Each row is a point on a tangle of strands that fork and nearly touch. The rows are in no order.
Points whose rows are less than 56.9 apart are linked; no others are. Some points are linked to none.
sok: [ -7  10  10 -22 -28   5   5  -1  -5   4  31   8  -3   2  11  14 -11   2
  -5   7 -12  -9   0]
sesu: [ 18  20  24  36 -14   2  12   2 -15  33  15   5  12  10  -4  17   8  -1
   9 -26  12   9   0]
fasof: [  9   1 -18  11 -13 -13   1  -7 -13  29   9  20   0  19   3   4  14   0
   0  23  -1  -1 -11]
Babat: [-26  -8  15 -33   8   7   4  -3  -3   0   9 -28 -27 -29 -18 -22  -4   6
   8  24   1  -6 -28]
Zapem: [  9  -3  28   1 -20  -2  -7   5  19  -4  18 -14 -11 -36  24  -4 -25  -1
   1  -4 -13 -22 -16]
Kurom: [-15 -27   9  -6   9   1 -18   9  -6   5  -4 -17   1 -44  10 -19 -20 -16
  -3   2   1 -22 -11]
zuzo: [  3  23   3   2  11   1   0 -23  14 -26 -11  11   8  22   1  -5  -6 -11
 -11 -19  14  11  24]
Telo: [ 10   6  14 -24  -1  -5  -6 -25  19  -3  -5  12 -25  -7  -5 -12 -11  -7
   5  -8   4   4 -16]
Petid: [ -4   9   0  28  -4 -14   3  -6 -23   5  -5   1  10  21  14  15  -8  -7
 -16  16  20  -1  18]
kar: [ 18  -8 -32 -12  -6 -36   6  14   8 -10  -9  13  -7  41   6  -5  48  48
  25 -13 -20  -2  18]
Soli: [  6  -7 -35   4  -4  11  -7  -8  13 -10  -2  -3   3   6  -9  -9  -4 -13
  -9  30 -28  10 -19]
lef: [ 11  13  13  17  -2   5  12  -8   5   2  -2  -2  22  28 -21   9  29   2
   9 -35 -10  30  30]
ritel: [  7  14  -2   0 -22  -1   8  14 -20  14   2  20 -22  22   7  22  39  11
  -3  -7   4  -1  26]
fegi: [-24   8  25 -23   4  -3  -7 -24  12  -4  -3  -7 -26 -23   6 -21  -2 -14
   2  -3  19  -3  -5]
Kare: [-25  29  10   1 -21   2   8   7 -17 -14  18   4  -1  17  21  29 -12  -1
 -14 -14  21  -6  40]
Fam: [-27  21  16 -15  -4   1  -6 -22   4 -10   7 -10 -24   0  25  -9   2 -13
 -16  -4  22  -3  16]
sib: [-10  29  25  14 -26  10  15  15 -22  -6  13   0 -12  17   5  33  14   6
  -7 -28  14   8  39]
Nonu: [ 23 -17 -24   6  -2  12 -19   4   2   2   4 -11 -15 -11 -18 -11 -23  -4
   1  27 -26   4 -38]
bupud: [-14 -10 -10   0 -19  16 -11  12  11 -15   6   9   6 -33   4   8 -38 -16
  13   3 -16  -3 -32]
nitil: [  5   3 -10  15 -18  16   9   4  -2  18  18  13  27  14 -11   7  42 -10
   8  -6 -27  13  12]
todo: [-32 -25   0 -21  -2   6 -14  10   5 -13   7  -4  11 -34  17  -6 -38  -6
   6   0   3 -23  -3]
Vut: [  9  12 -25 -11  -8  10  -1 -13  15  -7  13   7   8  23  -4  -7  12 -11
 -17  13 -28   6   7]
vudum: [  3 -11 -37 -12  37 -24  -5 -13  27 -27 -25   4   5  21 -13 -13  -1  22
   4   6   2  13   1]
zake: [ 21   2  19  32  -1 -13  -1  -9  -2  11 -17 -13 -11   5  24   2  -6   2
 -13  -9  22   0  -1]
Befi: [ 22 -10 -47 -12   7 -36   2   4  22 -24  -5  13  13  38 -10 -15  23  40
  24  -6 -31   2   7]
dozi: [-29 -23 -11 -19  13  21  -7  25  -6 -20  -7 -33   2 -46 -21 -21 -23  -5
   2  10 -17  -9 -18]
felaf: [-20   3  -4 -38 -10   4 -11  -5   5 -10  30  -4  -8  -8   3  -4 -30  -6
  -5  18  -7 -14  -3]
lupez: [-12 -18   2 -29  26   0   3   1 -16   5  -7 -10 -24 -10 -23 -15   2  19
  10  32  13  -6 -21]
sado: [ -7  13 -20 -39  11  14 -12   2  10 -24  26   9  -4   5 -14  -4 -19  -3
  -8  24 -10 -14   1]
Dekev: [  2 -21 -15  -3  -5  15 -27  11  -1   9  11 -13 -19 -38  -7 -18 -26 -13
   6  18 -20 -10 -41]
Kagem: [ 21   1 -32   4 -10  -6   9  -5  18   0   0   6  20  32 -18  -5  27   5
   1   5 -35  18   7]
lupo: [  8 -38 -16  -6  34  -3 -11   3  -6   4 -33 -20  -5 -18 -24 -28  -9   4
  -2  11  -2   2 -19]
gefe: [-32   0  -4 -35  43   4   1  20 -12 -14 -10 -15  13 -19 -18 -12  -9  -1
 -12  13  17 -16  11]
Mepu: [  8  19  26  -6 -27   5  13  17 -18  16  13  -1 -14   6   5  35  23   9
  -4 -19  -3   4  25]
zoruz: [ 19  -4 -18  12  -6 -20   7   2   0   3 -16  19  -5  36  11   2  40  30
   8 -16  -3   8  21]
paz: [  4 -15 -14   6   8  -6 -16 -11  -2  24  -6   8  -4 -15  -3 -13 -11 -20
   2  11  11  -1 -28]
bib: [-32  -8  -3 -28   6  14  14  27 -16 -11   0 -41   4 -43 -38 -35  -9   4
  -2   4 -15 -13 -11]
vuboz: [ 30 -12 -10  21   3   0   1  -1   9  -3 -18  14  12   2  -5   4  -7  -3
   0   4 -12   6 -19]
diru: [-40  -1   4   7   1  21   0  -9  17 -30   2 -16  15 -22  16 -12 -13 -21
  -4   1   3   0  -5]
gan: [ 11  15   0  21  -1  -9   8 -24   7  -7 -11   6   8  36  -1  -2   8   4
  -4 -26   8  23  21]
Pilis: [ 35  25  26  29 -13  -9  11   1   7  32  13  -2   3  -9   3  11 -12  -6
  12 -26  13  -2 -18]
gon: [-24  -7  15 -19   6  -3  13   9  -6   8  -8 -38 -14 -46 -33 -34   0   2
   7   6  -2  -5 -26]
tomut: [  3   7  -1  26 -20  15  -1 -10  -3   4  14  15  22   1   4   2  -7 -23
  -3 -15  -6   5  -4]
gubes: [-27  -3  -7   1  15  12   7  13  -5 -25   0  -5  16   5  28  13  -1   6
 -18  30   7 -16  12]
lezu: [  3 -25  -5   7  18  -7 -21   3  -2  17 -21 -19   0 -36 -10 -26 -18 -24
  -2   3   5  -6 -21]
zana: [ -3  14  29   0 -37   3  17  13 -10  17  30   1  -3  -6  23  29  -3  11
   0 -12  -1  -8   2]
Nobar: [ 16 -20  15  19  20 -13  -6  -3  -1  11 -30 -28 -12 -12  22 -12  -3   5
 -16   1  17  -4  -6]
simek: [ 24 -11 -14  16  -8 -10   8   8   4  23  -2   4  25  23 -19   4  44  10
  18 -10 -29  17  12]
fazin: [-14   2  -6   6  18 -16  -4 -28   2  -2 -23  -5 -19  21  15 -14  10   6
  -8 -10  34  18  12]
nas: [  9  -9  -3 -25  18  -4  -3  -3 -10  -7   0   8 -21  11 -20  -2 -11  20
   9  35   3 -10 -13]
vofu: [ 10  -1  23  28   7   9  -7  11 -12  39   6 -15  -9  15 -14  19  50   9
  24 -45   9  29  31]
Zit: [ 17  -2  -4  21 -14   1   8  14 -11  22  -6  14 -12  26   3  11  59  23
  13 -26  -1  11  21]
Neme: [-15  33  -3  11   0  -6   6  -1 -10 -15   5   7  12  31   9  19  -3  -5
 -17   8  21  -1  36]
voga: [  1 -21 -17   2  13  -2  -8  -8  -8  12 -17  12 -18  11  19 -12  24   7
  -6  14  14  -4  -6]
zoma: [ 28  15  39  12 -15  -5  10   1  20   7   6  -2 -10 -26  10  10 -18  -1
  10 -14   2 -10 -25]
Tum: [-22   1   6 -21  28  -1  -2 -20  14 -13 -23  -7  -9 -12  -7 -24   3 -12
  -1  -7  23   6  -1]
Vev: [ 42   2  15   9  -7 -15   8  20 -16  35  -2  -5   7  11  -9  26  12  10
  -2 -11 -11   6  18]
zesom: [-16  -2 -12 -28  42  -7  -6  -4   1  -8 -21  -9   0  -1 -17 -17  -2  -4
 -10  15  20  -1  10]
zolak: [ 13   2   7 -18 -27  14   7  10  -8  15  31   0   9   1   1  15   9   0
  -8  -3 -37  -3   7]
Gakup: [ 12   5   8  11 -26  15  12   8  -6  35  30  -4  15   0   1  17  30  -4
   0 -10 -24   9   2]
lumev: [-17  12  16  -7 -26  -4 -10  -5 -10   5  14 -12 -33  -5  38   3  -4  -7
 -21  -5  14 -12  17]
pesev: [  0  10  -7 -28   9  -1  -2  -1   2 -11   5  22  -8  15  -3   4   1   4
  -2  22   2 -11   5]
fuf: [-13   0  11  34   2  12  -9  -5 -25  -1   1  24   6   8  18   2  -8 -12
   1 -14  30 -12   6]
Ref: [  4   0  20  28   3  12   7   4  -1  21   6 -15  15  18 -18  15  51   6
  23 -25 -10  33  27]
Faz: [ 19  11   2 -10  -1   0  13  -9  17 -14 -11  28   6  16 -15   8  11   4
  11 -12  -8  12   3]
potut: [ 21  -8   1  -1   2  -7  -3 -21  16  15 -10  17 -22   1   9  -9   6   8
   9 -13   9   8 -26]
boz: [ 13 -27  -2   2  31  -7  -5  -4   2  -9 -35 -10  -2  -4   1 -10  -7   7
  -8  13   5  -1  -9]
des: [ -5  -2  29   1 -14  -2 -11  -5   5   2   8 -19 -26 -25  39 -10  -4  -3
 -14  -5   3 -19   1]
Bepi: [-20   7  -5  -5  11   8   7   3  10 -29  -3  11  18  -5  -6  13 -21  -7
   3  23   5  -2  -9]
figi: [ -1  -2  -8  22  -2  -8  -6 -11 -15  34   6  24  -1   4  10  -2   3 -11
   6  10  27  -2 -20]
vid: [ -2   4  -1  14 -15   8 -13 -23  -4   8  13   1   1   2  21 -15  -3 -26
 -18  -8   1  -2   4]
kiba: [-23   1 -15  18 -23  26  -2   0   9 -14  16  20  23 -13   8   7 -20 -23
   7  -6  -9   4 -18]
Nefor: [ 29 -18 -30  -5  17 -27  -1  -8  17 -20 -21  13   5  29  -5  -5   5  34
   7  -5 -18   9   5]
kig: [ 38  -3  15  -2  -2 -12  10  17 -13   9  -6  20  15   6 -20  27  -7   8
   8   1 -12  -5   4]
Nul: [-33  -7   2 -10  20  14   7   7   9 -27 -15 -31  12 -32 -10 -13 -12 -10
  -7  14  -2   0 -10]
bine: [-15 -21  -9   0 -10  10 -26  28   5  -4   6 -15  -7 -53  -3  -6 -46  -9
  20   6 -17 -11 -38]
dedu: [  1  13 -21  -7  30 -15  -4 -18  26 -26 -19   4  11  29  -5  -8  -2   4
 -11   2  13  13  18]
mar: [-31  14   7  11   4  16   8 -12   6 -28   6   9  15   1  12   3 -10 -13
  -2   2  17   0   1]
lezol: [ 25   0   8 -13   2   1   5  10   1 -19  -5  22   5  -2 -25  20 -27   4
  11  11 -13  -4 -10]
Zazu: [ -4   8  10  -2  -9   4  14   6   2 -17   6  24  20  -7  -8  27 -23  -6
  10   6  -4  -2  -9]
pidu: [-46  -3 -16 -18  28  10  -3  17  -7 -14   6 -12  24  -8  12  -2  -9  -1
 -17  25  16 -16  13]
Bubil: [  3  13   8  30 -17  -4   8   7 -27  17   8  14  16  19   5  23   4  -4
  -3  -5  10  -1  17]
zekur: [ 43   7  19  16  -5 -20   7   3  -4  22 -13  -1  -9  12  10  17  -1  14
  -7 -19   9   4   6]

Follow the links from the first point to the second, and from the first to the third. Name the last point that the two ways share.
Soli, zesom, kar | Mepu
kar, fegi, gon | Mepu
Petid, bupud, lupez | sok
Vut, gon, ritel | sok

A fork is a point with three links. Follow the links from the first point to the second and name the forks in between, in order.
zana, Nul | sok
lumev, Befi | Mepu
Fam, Kagem | Mepu, sok
tomut, zoruz | sok, Mepu
Telo, vudum | fegi, Mepu
fasof, lupez | lezu
gan, zesom | Mepu, fegi
